A landscape with many peaks, sampled at points; each row gives a point and its height.
A climber steps from a point to the highest of its 2 nearest points, and stops where none of them is higher. Distance is the straight distance between rows; heights are no part of it.
gudor h=2.33: 101  73 120  67 120  96 113 127 120 104  67  95  87  99 114  71  95  94 113  83 119  84 101 132 132 126  51 130
mizev h=3.83: 101  79 104 103 120 120  84 136 112 139  85 136 108 122  85  95  87 103 122 138  87 119  97  98 119 115 102 118
nal h=3.02: 114 108 104 159 104  84 142  69  61 121  83  82  56 106 110 125 124  85 132  84  89 124 105  83  56  78 114  73
fupat h=4.09:  77  56  89  94 109 120  87 117 113 124  71 134 121 132  79  94  87 138 125 145  91 115  88 118 112 115 141 110
vizu h=4.92: 105  85 120  84 109  71  99 132 129 136  64 106  35 101  74  68 113 104 129  96  68  76 101 102  84 116 119  97
gedar h=1.13:  91 103 143  71  30  92 103 107  93  91 116  97 142  88 141 114 100 103 118  73 136  84 115  65 130 127  65  55
kep h=1.96:  49  84  98  71 145 104  71  97 140 104  90 127 109 126  69  85  78 105 111  77  82  87  79 119  99 121 165 120
nifeb h=3.82: 102  75 127  94 140 114  62 142 107 129  89 103 110  98  77  47  65  77 103  82  91 120 128  72 124 104  82 135
viz h=3.01: 105  68 172  88  90  88  83 109  89  90  94  50 136  75  93  48 122  98  93  61 100  99 136  66 137 103  53 110
porir h=4.32: 127 106  94 102 115 113  98 128 131  87 115 111  76  73 154  66  61 100  99  85 112  90  89 123 108 115  56 129
ses h=1.24: 108 132  72  85  24  93 135  93  83  86 114  80 103 112 138 132 103 105 116 123 113  82 120  89  93  89  89  68
Luro h=5.05:  68  60 139  89 127  82  99 129 137 138  66 119  46 135  81  76  97 121 136  94  79  93  82 120  91 129 137 103
niz h=4.26: 102  79  96  93  90 104 118 104  58 135  90 109 111 119  98  73  92 122 108  76 113 105  98  87 120 108 104  65
dubug h=6.11: 112 109 128 103  81 107 125 105  98  52 114  68 110  86 157 117 102 103  87 110 136 125 100 129 109 105  44 131
Zasif h=2.22:  87 117  75 103  66 119 133  35  85  76 123  73 104 124 119 160  86  94  88 139  99  93  86 107  70  51 116  61
saz h=1.61: 107  91 125 123 110  92  86 125  98 151  91  99  63  96 101  42  71  98 112  52  84 101 104  54  89  86 111  69
fad h=3.14:  87 110  79  64 104  84 109 119 108  89  69  77  67 129  81 115 127  85  74 122  86  64 109 133 103  97 101 142
runag h=5.03: 127 106  98 107 109  83  98 139 108 117  57  99  21  81  88  79 110  90 115  99  69  99 114 109  67 107 108 124
Nas h=2.80:  73  72 129  64 129  98  81 115 147  81 104 116 134  88 108  95  87 103  97  87 127  88  88 123 152 119  63 121
Sobid h=6.80: 115  94  62 150 126  61 118  93  39  98  74  69  77 121  88  81 106  97 109  55 113  97  89 125  61  96 103  79
Gomo h=4.68: 103  86 103 118 125  99  72  93 118 122  73 110  50  88  53  65 100 108 120  87  71 109 106  97  49 119 153  88
zotot h=3.88:  83  82 123  85  52 113 108 103  91 115  80 120 143 112  84 140 119 100 115 115 119 109 102  90 119 114  92  53
paf h=3.80:  91  76 121  43  91  81  61 104 140  94  99 102 134  89  48  73 111 100 107  91  88  73 108  95 132 128  86 108
Gikim h=4.66:  83 100 100 122 108 117 106  72 104 129  92 121  91 105  65 114 124 111 115 130  65 103  91  98  72  99 146  92
Fego h=5.46: 119 133  67 117 111 113  80  79 100  86 137 106 109  73  94  85  94  97  76  83  99 114  95  95  78  98 122 118
Rasu h=2.60: 122 109  51 111 104 121  97 111  54  95 101  87 122 107 106  89  90  92  75  94 119 119 118 108 104 101  93 140
vud h=4.60: 115  93 101 108 125  98 106 120 110  89  83  88  42  79 140  66  68 104  94  61 133 114  89 136  82 119  73 114
tuz h=2.35: 124 107 106  92  79 116  64 119  96  83 112  97 141  68  96  81 115  84  92 110  94 100 139  70 126 125  64 136
zup h=1.72: 111 101 108  83  70  96  85  94 117 130 136 114 107  88 108  51  77 114 113  65  83  80  97  52 110  95  99  45
zesaz h=4.31:  68 100  99  89  64 134 100  58  95 103 103 125 161 103  95 147 116  98 103 111 109  96  95  85 104 105 117  43
kib h=6.23: 116  96  57  96 112  81  91  75  89  75  90  77  93  94  56  70 107 102  96  95  98 108 100 137  63 111 121 104
Nasu h=4.87:  80  84 134  99 110 115  89  99 113 138  88 126 110 110  53 126 126  96 122 130  67  99 110  70 104 107 124  86
Rol h=3.99: 120 100 174 112 101  93  77 109 124  96 137  92 123  61 119  84 103  88 112  90  90 124 112  50 117 101  56 106
Gevi h=4.61: 116  67 105 128 127  84  87 108  77 131  58  89  55 108  61  50 103 107 127  67  86 130 111  99  54 117 135  82
Bak h=3.30: 100  93 151  96 114  80  97  80 104 112  99  78 100  80  68  87 132  81  94  61  87  98 112  67 108  92 100  85
ruveb h=3.13:  75 116 124  79  62  89 106  85 101  70 101  82 134  86 104 136 143  88  68  79 131  58  97 102 116 112  88  77
riv h=4.86:  75 127  58 101  60 135 116  47  65  94 116 109 146 110 116 135  98 107  96 109 107  83  94  84  89  84 126  59
nomev h=6.97: 118  87  90 102  83 114 122 104  62  68  94  82 137 104 133 109  95 104  96 109 151 144 113 129 116 103  47 123
nozu h=4.98:  77  99  79 146 118 140  99  86 110 112 100 113  62 128 102 127  80 131  85 156  76  93  73 115  49  79 170 119
Zatug h=4.83: 131 116  70  89  79 111  95 106 104  76 103  74  76 100  83 120  92  92  72 169  80 105 117 112  80  63  96 133
zun h=1.88: 107 122  81 129  99 112 110 111  85 109  89  90  42 108  90 129 111  97  88 153  58  95 114 102  66  60 136 126
fave h=2.38:  78  92  87 116 148 108  53 128 142 110 114 164  97 116  84 100  70  94 122 132  62  94  84  99  98 112 137 134
Lare h=4.05:  71  72  98  69 105 109  66 146 121 117  91 156 145 120 105  95  75 106 117 118  94  68  98  86 164 110  83  95
vofi h=4.70:  88  85 149  88  92 101  86  96 111 100 113 100 146  85  93 112 110  96  92  83 121 110 103  77 135 110  70  81
tumov h=3.53:  81  68 131  56 106  82  72  91 110 101  90  76 140 104  40  58 120  95  94  57 101  85 125  81 123 120 102  97
keda h=3.09:  71  70  64  81  87 115 119 120  72  98  51 115 119 148 107 127  88 143  94 152 119  98  91 141 129  92 117 102
zorug h=2.41: 121 131  52 105  80 106 115  87 100  76 123  75  63 102 133 101  76 108  73 105 105  93  85 126  71  68 114  86
zeriv h=1.50:  90 104 121  92  67 113  88  69  97 121 131 110 148  90 108  96  93 105 118  75  95  97 111  35 115  96 106  41
velil h=3.12:  90  71  81  65  95  86 115 102  98 108  64 102 100 125  68  86 107 125 112 118 101  96  96 142 105 126 109  95
nivo h=3.16:  99  76 171 109 119  76  98 107  86 108  91  56 105  86  92  70 126  77  84  42 106 111 123  61 128  84  70 111
lanud h=2.53: 120 125  69  94  76  97 127 101 122  88 117 102  66  93 150  93  62 127  97 112 114 104  72 137  90  94  95  81
rovol h=0.69: 104 104 101 124 105 113  90  84 134 127 134 144  96  83 102  96  79 108 127 108  78 117  77  81  85 103 118  65
suso h=5.09:  96  92  77  83 146 104  85 108 138  73  83 106  88 106  92  99  57 100  94 126 112 135  89 161  82 110 110 150
nera h=4.42: 116  95  91  70 101 104  72 115 115  89 108 101 114  68 105  40  86 114  88  73 105  76 100 107 121 128  80 117
dapo h=2.69:  83  93  98  81 114  91 112  92  76  76  81  82 123 119  80 115 127  93  77  90 132  96  98 134 107 111  89 119
Fover h=4.30:  71  75  99 111 154 129  74 110 115 118  80 141 112 138  77 102  80 113 115 131  95 131  86 119  93 109 165 144
pifel h=5.06: 114 105  89  84  48  91 107  74 104  61 111  80 133  83  97 112 121 111  84 120 121 102 102 123 100 113  75  95
tez h=3.31:  78  98  89 104  78 123 130 123  73 116  80 112 102 144 121 149  95 107  96 139 119 109  88 114 120  85 104  89
vufaz h=3.11: 113 121 101 153 133 115 113  91  63 127 101 102  67  96 117 106  90  85 111  76  92 142 105  74  73  81 130  92
guz h=2.50:  88  77 108  76 121  82 122 122  81 106  57  76  92 124  86  85 122  83 100  74 124  87 107 124 120 118  74 119
kepo h=3.72:  75  91  85 118 104  96 132  80  53 122  65  84  91 140  76 125 150  98  98 100  91  75 100 107  85  89 129  88
Rebu h=1.07:  95  82  82  62  99  94  85 112 134 114  95 136 101 103  96  52  74 138 113  89  95  66  77 119 115 119 108  75
farub h=5.17: 118 107 121 131 129  96 128 114  69 117  77  84  76 107 107 132 126  70  99  95 104 142 113  92 103  84  86 121
bup h=2.24:  75  76 159  88 147  90 108 116 108 133  86  93  95 111  91  84  95  80  97  57 124 121  92  92 126 101  83 108
Fovuv h=3.55: 102 103  88 122  85  79 120  70  50 116  84  79 101 115  79 111 155  84 112  76  85  80 122  74  91  90 111  64
Tafir h=2.27: 104 115  85  97 124 107  87 128 119 118  98 118  77  97 101  79  81  96  97  88  89  88  89 102 100 111 113 113
leza h=4.88:  83  63 110  75  92 107  95 129  94 137  84 137 129 113 105  71  69 128 112  93 101  86  93  87 154 106  94  71
pimib h=2.89:  61  93  95  71  91  88 118  71 101  82  84  84 131 108  66 141 146  93  74 100 119  74  92 125 105 107 106  78
rotaz h=2.45:  69  71 128  79 105  82  86 106 160 128 117 144 107 109  84  87  89 114 119 106  84  70  70  89 130 104  98  49
Gubef h=5.47:  98 123  69 100  69  97 119  51  58  77 115  80 131 104 107 113 121 102  86  75 117  71  97  97  91  92 107  68
Ziru h=0.87: 119 111 110  87  31  93 108 102  68 105 100  86 120  94 109 102 135  87 119  91 105  94 135  59 112 115  83  67
Kibin h=3.28:  80  75 115  72 113  92  97  87 111 111  80 102 116 114  51  83 118 111 108  91 104 105 101 108 111 115 119  80
defi h=4.13:  88  95 132 103 118 105  76 102 117 117 128 108 126  89 103  82  84  96  88  64 109  96  93  62 133  95  89  88
fot h=1.25: 107 139 125 121  88 112 107  74  86 104 128 100 109  79 111 140 122  69 118  96  90 125 125  39  91  91 103  87
nos h=2.14: 123  97 115  88  77 110  72 135 112 112 121 106 121  75 114  64  96  87 114  95  86  77 127  57 136 111  58 108
zimev h=3.27: 108 100 109 133 122 129  92 118  78 143 107 114  95 108 111  79  73  85 106  79  98 139 113  66 103  96 112 102
nenot h=2.39: 111 108  85  93 126  90  63 138 143 103  97 132  60  85  87  82  87  84 109 119  61  77 105 100  88 118  98 145
ravur h=5.36:  78  73 149  80 112 100  76 113 122 123  97 120 133 105  63 111 110  83 107 108  95 103 108  67 131 109  86  86
zama h=5.11: 122  77  90  88  60  73 136  84  58  83  91  84 124 103 120  88 103 127 116  76 135 114 100 117 113 111  60  64
bomuk h=2.01:  88  97  70 105 104 120 115  90  89  88 102  68  64 144 104 129  75 114  62 144  98  79  78 139  82  53 146  92
dok h=5.10: 128 101  83 112 120  77  89 123 115  85  58  85  23  90  70  88  98  92 103 122  82 126 118 137  37 103 115 131
Nides h=1.73:  51  49 131  91 125  99  88 100 108 147  81 121 102 132  73  59  67 135 114  78  90  96  84  88 107 103 144  65
Gel h=2.74:  90  77 126  96 127  74  92 131 164 115 119 148  67 102 109  86  79  94 127 108  76  77  63  97 114 106  75  78
Tek h=4.58: 130 137  85 108  61 106 106 104  86  72 112  79  98  81 112 145 113  81  89 140  87 115 134  84  87  71  86 132
zoga h=2.09:  96 103 123 124 112  99 132  66  93 105 102  97 110  98  88 149 123  86  99 107 117 157  94 104  84  89  93  88
Mefa h=2.95:  97  95 101  81  88  92 120 120 119 124  80 116  73 118  96 103 110 118 115 126  92  84  82 126 108 112  96  90
rilu h=0.94: 138  96 100  99  72  92 123 117  63  94  96  73  93  88 146  62 108 101 120  69 121 102 126 101 110 115  49 104
sul h=0.83: 114 114 114 109  84  90 123 105  45 104 119  74 108  96 156  77  94  89 105  45 129 105 118  63 122 103  78  94
totef h=3.62: 104 132  99 112 103 112 106  85  80  80 144  93 125  84 152 105  84 100  89  74 133 123  98  84 105  99  89 110
mip h=4.27:  98  98 182 108  83  95  93  91 111  78 114  84 134  67 110 125 126  83 106  94 122 137 112  71 122 110  62 101
getat h=4.03: 129  99  96  62  65  89 103 108 121  80 103  95 108  72 117  60 107 117 104  94 106  72 108 116 119 126  47 107
tokom h=0.98: 112 116 142  90  38  76 125 105  83  94 110  72 113  86 147 122 126  86 137  79 127 101 130  62 113 111  61  71
nez h=3.71:  87  93 105  91 137 105  57 115 117 125 117 116 113  96  78  48  69  96  80  57  89  79  98  64 117  92 121  95
rikov h=4.85: 119  95 114 120 129  91 122 122  76 119  71  84  61 103 122  80  95  83 100  63 121 124  99 106 101 108  73 109
faf h=0.73: 111 106  81  86  34 106 105 120  58  86  92  93 136  98 129 111 106  94 102 101 127  91 133  90 123 119  68  94
nago h=1.95:  95 117  60 121 112 114 123  49  79  80 108  62  64 122 100 136  87  90  55 119  81  75  88 115  50  38 139  90
Gon h=4.80:  82 105  87  66 131  90  89 101 143  65  97  90  98 100  78 110  93  92  77 109 113  99  90 151  96 105 104 154
guv h=2.48:  58  77 140  73 145 104  93 117 122 106  83 117 132 113  98 116  91  93  88  89 135 113  85 106 151 111  87 108
bifip h=6.27: 102  89  51 125  91  67 142  81  29  92  90  78 103 137 105 100  89 116 103  76 127  94  86 139  82  90  90  59
Nufi h=4.46:  93 127 139 117  70 107  92  88  74  34 125  63 151  74 131 134 139  87  70 105 120 112 116  93  95 103  78 132
salo h=4.73: 115  94 100  92 104  75 112 108  98 120  78  88  53  96  90  59 114 106 102  63  98  77  91 113  87 111 106  84
gubip h=3.43:  88  99  83  98 116 131  67 126 103 125 112 147 137 115  99  98  75  95 105 119  90 104  98  70 137 101 103 107
doma h=3.20:  99 132  80 113 107 133 100  94  96  93 138 127 126 107 137 121  64 104  90 101 122 126  75  98 114  87 102  97
kek h=4.16:  70 141 118 106 104 104 115  89 132 110 124 120  91  95 105 157 117  80  88 110  80  66  81  77 105  88 104  85
roba h=3.85:  93 103  64 147  96 115 127  92  31 120  79  77  86 150  90 130 126  98  96 129  85  88 110  99  73  70 132 102
supav h=4.04: 107 112  66 135  80 113 125  97  27  96  92  79 110 141 106 153 111  73  90 126 115 119 122  98  89  73 104  99
vipob h=2.20: 104  85  99  82 122  97 118 120 117  72  81  68  68  96 119  87  93  91  86  92 126  95 104 162 105 110  52 160
pud h=4.25:  91  83  30 118 109 103 106  75  52  85  82  85 107 141  80  92  81 125  78 113 109  97  86 143  72  81 144  91
bula h=4.62: 115 114 107 113 116  77 113  73 112  91  91  85  64  71  72 115 126  86  90  98  80 110 103 113  56  92 111 109
Kude h=4.15: 114 117 115  92  90  75 128 113  83  78  90  59  78  87 141  87 132  91  78  67 126  68  99 124 112 100  55 124
Kup h=4.78: 112 109 138 110  49  96 101  85  69  50 120  65 138  73 135 104 137 101 110  90 124 124 126  85  98 118  70 108
kupez h=5.18: 107  86  37  88  87  97 120 124  52  84  68  74  89 144  98  83  83 112  80 127 114  84 103 147 110  86  85 115
vame h=1.51: 104 123 138 127 149  85  98 111 104 115  89 101  57  66 101 108 115  69  79  63  83 102 113  68  94  88 109 132
dere h=2.86:  80  78  73  70  71 120  95 123  86  83  58 112 153 127  89 141  99 108  84 145 134  98 105 132 134 106  94 103
Dotu h=4.79: 103  75  77 111 112  74 118  83  64  74  63  65  96 145  47 123 123  89  97 125 106 111 112 143  78  92 107 117
poze h=3.51:  95  71  96  37 107  89  70 121 150  97  80 114 103 102  71  52  89 105 124 100  79  70 104 121 127 133  89 128
leg h=4.29: 113 117  66  67  70  98  77  94 120  86 109 101 123  83  64 100 123 103  93 125  77  75 120 100 102 106 106 108
Ramok h=4.57: 101 141  98 109 101  99 111  88 132  88 132 108  83  83 114 141 102  95  83 118  88  94  80 110  89  79  97 104
Mezi h=4.84:  91 113  98 128 115 106 102  94 132 111  94 118  32 101  97 120  99 116 103 140  63  90  78 116  37  94 147  97
lavo h=4.02:  96  89  37 104  83 127 104  47  77  96  99 108 123 114  77  95 101 132  98 121  90 105  93 119  76  97 144  70
mes h=5.21:  86  90  65 119  98 132 115 101  91 114  87 120  87 137 108 114  73 142  96 148 100 111  70 134  90  86 147 103
saze h=4.49:  90  93  87 126 140 129  86  99  95 130  90 122  87 117  76  98  95 108 106 118  88 117  94  99  70 103 153 118
ziges h=3.84:  73 123 111 113 103 101 125 110 107 135 103 121  61 119 116 139 120 100  96 117  76  56  75  90 101  85 127  92
bav h=1.83:  94 125  90 126  91 134 123 101  96 116 104 110  76 122 107 159 100  97  96 162  74 105  95  96  77  67 123 106
dugi h=2.64:  81  96  80  72  90 115 103 107 107  60  85  86 129 123 100 150  89  93  62 147 134  99  94 141 125  79  85 121
liri h=2.47:  89 104  86  78 104 102 118  79 133  57 109  79  92 107  97 143  72 106  58 138 118  94  74 151  96  65 105 105
kig h=5.76: 103 106  61 120  74  84 143  42  58  80 112  73 102 123 115 115 106 111 108  86 114  94  88 120  66  78 101  51
kovi h=3.29:  87  94 108  45 109  74  98 118 134  96  63  94  79 110  71  83 118  89 106 102  86  69 112 133 110 131  95 146
Buzi h=1.11: 129 141  72  96  47  93 125  76  85  78 143  78 100  86 148 103  90 107 123 110 112 113 114  84  76  97  94  84
raro h=1.66:  77  72 132 115 115  98  97 103 108 154  87 103  64 115  88  51  83 126 110  60  83  94  80  77  85  94 136  46
Gilut h=1.02: 146 117  74 100  62  84 118  94  71  92 117  75  82  82 130  70  97 107 120  75 106 112 120  98  85 104  84  87
veb h=4.19: 124  91 149 115 115 102  63  91 106  87 124  73 121  57  94  51  94  97  94  64  93 132 118  69 102 103  83 118
dosel h=4.45:  93  85  35 100 125 121  93  99  76  86  83  95 108 141  85  95  68 115  76 133 114 122  94 147  91  85 135 132
dar h=4.53: 138 102 106 126 116  79  95  73  90  78  98  73  83  58  72  80 121  84 100  77  94 137 115  99  62 108 101 122
kaze h=2.10:  96 122  56  94  57 120 125  84  84  97 118  80  80 137 123 131  84 120  85 147  93  67  91 110  86  56 131  66
zav h=3.42:  92  85 120 115 119  79 118  70  69 128  84  71  94 104  64  81 141  85 104  46  89  82 106  76  91  85 120  60
bugi h=2.63:  72  76 130 100 132  73  81 136 161 119  98 151  59 122  89 106 102  97 134 135  58  71  78 101 104 112 105 116
kito h=3.66: 118  84 147 114 102 108  73 116 126 103 132 127 133  79 119 102  72  90 127 113 102 142 105  64 130 107  47 102
mebi h=2.15:  67  91 132  94  97  99  81  82 150 116 134 138 143  95  94 116  89 104 118  95  97  86  75  66 130  98  94  42
Nire h=1.55: 113 113 129 129 146  97  79 118 115 121 102 102  53  67 107  66  75  80  86  45  93 110 105  64  78  91 115  99
kerom h=4.51:  90 121 117  72 122  76  85  94 154  59 110  98  91  73  87 118 119  89  74 110  92  75  85 122 100 111  84 147
Mab h=3.57:  87 136  88 100  80 115 128 119  88 117 102 106  78 126 139 139 100  97  89 119 105  76  94  99 115  82 102  93
fako h=4.63: 106 111  50  74  65  99 101  67 102  70 111  76 117  98  70 107 117 104  75 123  90  84 103 130  81  92 110  91
rabiz h=4.95: 112  94  98 126 122  69 128 100  60  85  64  58  81 115  78 128 135  70  96 107 113 122 119 118  90  84  84 123
tunol h=1.35: 117 144  86 104  46  92 138  84  97 108 114  86  65  96 133 138 115  91 125 127  77  87 113  75  76  74 107  78
fote h=4.74:  94  88  50  72 119 120 101 125  88  90  67  93 107 136  94  98  77 102  82 127 112 103 113 148 116 101 102 151
Noz h=1.46: 111 137 130 125 106  79 112  94  88 108  92  91  59  67 101 122 139  65  93  66  72  91 126  58 105  70 109 105
Lora h=1.91: 123  91  98  73  68 108  74 120  92 126 117 113 119  92 115  38  66 118 113  72  91  84 113  66 134 109  77  79
Nela h=4.14: 112 122 102 104 117  91 105  98  90  67 108  67  93  80 103 111 124  84  59  89 109 100 110 110  97  96  86 146
nar h=3.33: 121  93 119 100  91  92  79 106 154 106 128 132 120  73  90 106  93  96 128 123  87 120  96  85 113 113  70  90
levek h=0.79:  87  86  94 107 138 113  68  94 143 111 124 150 109  94  96  88  59 120 111 102  92 107  55 104  98 115 140  78
zakos h=4.76:  88 127  83 125 142 109  87  68 118  99  90 108  34  75  78 118 107  97  82 102  62  90  91 105  24  85 151 106
tared h=5.45: 104 137 130  99  62  95 109  98 128  47 144  79 117  75 155 138 112  99  92 128 116 100  95 109 106 100  61 110
Nak h=3.21:  89  88 109  81  98  93  81 120 155  72 128 135 131  78 131 104  91  98 102 112 109  70  77 114 142 110  51 104
biviz h=3.54:  83  54 118  93 128 110  78 137  82 156  79 116 117 127  84  52  59 105 107  81 102 112 113  69 136  99  97 100
Bim h=1.48:  80 105  94  67  67 113  83 111 104  81 115 134 162  90 130 110  83 115  82  87 127  68  93  86 149 109  92  71
pib h=2.19:  88  80 106 133 137 110 124  66  83 118  84 103  99 116  84 114 102 101 107  82 120 146  79 118  68  95 125  77
mibun h=0.59: 107  86  57  71  67 123 101 133  47 102  75 107 135 114 113  83  89 108  86 101 119  79 124 105 145 113  80 106
num h=2.77:  59  92 111  86 115  94 105 124 149 113  86 128  76 131  82 136 103 112 111 151  81  82  76 133 104 105 112 119
kefi h=5.24:  91  58 131 118 118 105 110 128 116 144  66 129  58 128 106  86  79 135 136 114  99 117  71 117  89 119 126  90
gori h=3.68:  87 118  59 137 130 138 104  87  50 115  97 103 109 133  89 131 107  86  78 110  95 104 105  93  81  74 143 120
zusir h=2.59: 112 100  87  89  99 138  71 140  98  92  95 110 139  92 115 104  85  82  81 126 115  96 122  98 142 115  56 156
dad h=0.62:  88  79 131 136 116 128  88  86 112 157 121 135  92 103  98  81  72 123 130 104  71 123  81  62  81  94 143  58
dasa h=3.94: 122 113  66  95  79 111 100 108  70 126 103 107 106 108  99  83 108 110 101  93  85  81 109  84 107 109 111  80
masag h=3.41:  95  98  94 107 116 110  53 114 116 132 129 130 120  91  73  63  74  92 102 104  63  91 104  42 118  95 114  95
Gid h=5.63: 128 108 105  81  31  97  98  96 115  76 119 100 134  69 105 113 114 112 125 126 103 117 120  93 102 122  65  85
dezo h=5.48:  89  70  94 134  98 119 120  90  84 133  79 131  84 130 102  94  90 156 122 118  99 123  68 124  76 112 148  78
nura h=3.81: 112  79  71 114 100 119 102  59  88 118  95 113 113  97  67  71  96 131 124  94  96 137  87 112  69 108 137  57
gurir h=6.08: 120  76 103 105 110 112 108  96  90  85  90 101 131  93  84 102  99 107 108 114 132 156 100 124 110 110  72 112
Kete h=2.49:  91  73 109 120 143  88  52 150 148 123 108 161  58 112  96  72  69  84 131 119  55  81  91  82  97 114 105 121
buko h=3.91:  90 124  88  75  74 100  81  97 124 104 118 118 121  86  79 119 134  96  95 106  75  40 101  75 112 106 112  82
mur h=1.12: 112 140 122 104  58  87 120  71  76  80 140  76 109  75 146 118 126  88 138  78 114 112 135  35  87  93  97  87
bagu h=2.73: 102 106 101  93  89  98 120 121 124 113 113 129  83 103 138  98  78 113 116 104 108 101  72 120 110 103  82  80
salef h=5.70: 115 101  52 107  76  78 126  93  43  66  99  59 100 134 118 100  95 104  79  94 129  91 105 134  97  86  72  94
gege h=4.01: 114  87 136 104 142  90  56 117 131 108 105  89  96  62  71  53  85  74  96  72  82 109 116  72 103 106  90 133
riku h=4.44: 110 106 103  99  87  64 139  98  72 101  90  69  78 104 110  94 138  93  94  58 115  76  99 108 102  98  81  84
mabib h=4.38: 127  92 107  99 113  94  69  78 100  68 111  74 129  62  68  55 122  97  85  77 104 123 112 100  87 122 102 129
rapat h=5.01: 128 100  67  99 100  93  97 110 104  76  78  74  57 102  71  97  93  88  90 146  90 122 111 139  64  90  99 145
kero h=4.75:  94  93 104 128 122  95  79 117 141 115  79 128  32 105  87  86  85 126 127 123  71 102  83 120  40 127 143 101
tapif h=3.03: 110  99 141  98 104  75  96 101 157 108 142 129  93  72 114  86  86 103 125  88  95  98  74  86 114 110  71  66
ziz h=1.92: 105 129  77 131 102 103 126  65  67  89  94  70  48 105  94 148 115  77  67 134  57  86 111  93  53  37 133 108
kub h=5.15: 142 108 126 103  68  90 104  88 103  84 115  77 108  63 110  98 129 101 119 106  96 134 119  91  94 109  65 109
pofed h=2.11:  71 114  72  76 130 103  94  90 120 101 101 114 104 112  81 101 100 103  76  86  98  73  81 120 105 107 140 112
butep h=4.36: 119 127 103 121  90  81 120  76  78  60 103  59  82  82  98 150 134  77  73 115  96 112 122 105  78  59  86 131
Pagaf h=4.28: 108 121  85 116  82 118 106  91  71 100  93  92 113 111  84 143 126  83  95 128  97 119 128  88  91  91 106 105
gomol h=0.92:  87  73  88  80 132 101  61 118 146 100 112 153 126  93 107  60  44 127 108  88 101  87  69 101 131 110 107  81
Pid h=5.94: 120 103  63 104 126 105  63  89 115  71 104  98  90  76  70  64  79 104  91  91  98 120  98 121  61 117 127 132
Rilod h=4.20:  88 100 123  62 111  68  75 107 167  84 114 120 103  75  70 105 123  86 105 112  76  67  94  99 115 119  86 117
zuvat h=1.34: 107 126 143 125 114 111 105 110 101 111 116 110 103  80 109 148 116  63 104 101 100 133 120  50 109  91  77 122
saso h=1.42: 124 143  87 124  70  77 131  95  71 102  88  81  51  83 115 127 137  76 111  98  69 100 130  71  82  68 108 106
vakiv h=6.12: 129  86  97 130 105  78 125  92  46  74  91  64 114 104 113  94 118  94 100  77 139 136 108 123  96 105  60 111
gozu h=1.45: 108 106 141 121 151 104  86 133 111 119  95 111  80  84 100 114  99  62  93  97  89 136 112  73 108  98  79 151
kanov h=3.49:  89 128 125  82  77  89  89  82 129  91 131  94 124  67 106 104 127  98  84  72  97  55  91  71 122 105  87  79
fetok h=2.34: 103 121  81  84  65 105 133  62 111  60 125  68  99 106 117 148  87 109  80 135 121 112  83 132  92  61  94  69
taze h=4.37:  90 129  77 112  83 124 113  75  83 123 114 119 112 109 110 120 104  99 107 108  80  86  99  68  93  91 135  73
fipem h=5.51: 114  71  94  92 133 117  78 111 116  88  84 111 114  87  92  69  66 106 111 100 126 150  96 135  99 125  88 136
miv h=1.80:  66  98 104  84  73 113  84 108 122 107 112 161 157 103 117 137  82 109 113 113 108  74  84  77 145 108  99  50
Ged h=5.62: 130  82 115 116  75  58 123  78  41  75 103  58 128  90 100  89 133 103 128  60 128 117 118 104  98 114  56  79
teko h=4.00: 125 135 103 112 106 120  94 121 101  72 142  95  98  69 174  87  76  93  86  86 115 100  94  94 109 105  66 143
Bek h=3.56: 117  99 108 108 127 121  80 136  83 124 102  99  99  92 114  56  76  80  88  61 108 115 118  62 130 101  74 130
Gese h=4.69:  98 126  93 108 146  79 102  75 112  82  83  85  46  72  64 138 117  76  72 110  63 108 114 113  38  69 130 141
kene h=1.22:  92 106  64  64  76 104  94  94 114  95 107 125 129  95 102  89  92 137  83  91 108  58  78 116 126 109 111  78
Daso h=6.50: 115  96  55 136 113  70 107  53  61  87  85  65  90 106  56  81 123  95 115  75  93  95  99 125  50  95 115  80
Gafen h=4.89: 118 115  80  98 101 102  86  97  81  91 125  88 112  75 114  50  93 103  79  50 106  92 101  85 103 114 105  99
Per h=1.84:  45  56 102  71 141 104  71 107 125 120  82 148 123 136  86  70  63 140 116  82  93  81  74 105 127 111 160  94
Vizi h=1.32:  85 107 136  86  42 106  96  69  97  86 127 104 166  79 118 126 105  95 112  79 125 101 112  49 111 116  92  47
vosim h=2.29: 101 111  71 119 108 104 117  84  95 101 104 101  83 103 107 107  88 110  92 101 105 118  78 121  66  92 123  82
dodem h=4.17: 112 132 129 124 113 101  92  81  92  46 134  73 115  55 129 103 123  99  73  92 109 126 102 102  88 101  81 142
kimiz h=4.97: 110 141 130 104  81  82 122  76 137  70 142  88  78  65 146 129 106  99  92 102 110 110  77 108  87  94  76 100
vuto h=2.85: 114 124  68 112 107 138  82 120  93  92 123 119 133  93 132 110  74  93  78 111 113 116 101  98 131 100  85 137
Nogug h=3.65: 107 109 131  74  81  89  98 125 137  77 119 102  99  72 144  91 111  97 102  97 100  60  94 100 130 117  38 119

Where does a climber stop that starts at each point below?
nago: nomev
guv: Sobid
Ziru: farub
gudor: Gid

Call two points neighbours if one is among the 2 nearest of the other. Go from one point of each pair to the other, from neighbour to neighbour, staying as high as possible. Name the lowest point that can't be avoided.
paf / Sobid: bugi
bifip / ravur: zotot
Mezi / farub: dapo
riv / leza: dasa
veb / Gid: Nela
dok / dezo: vizu
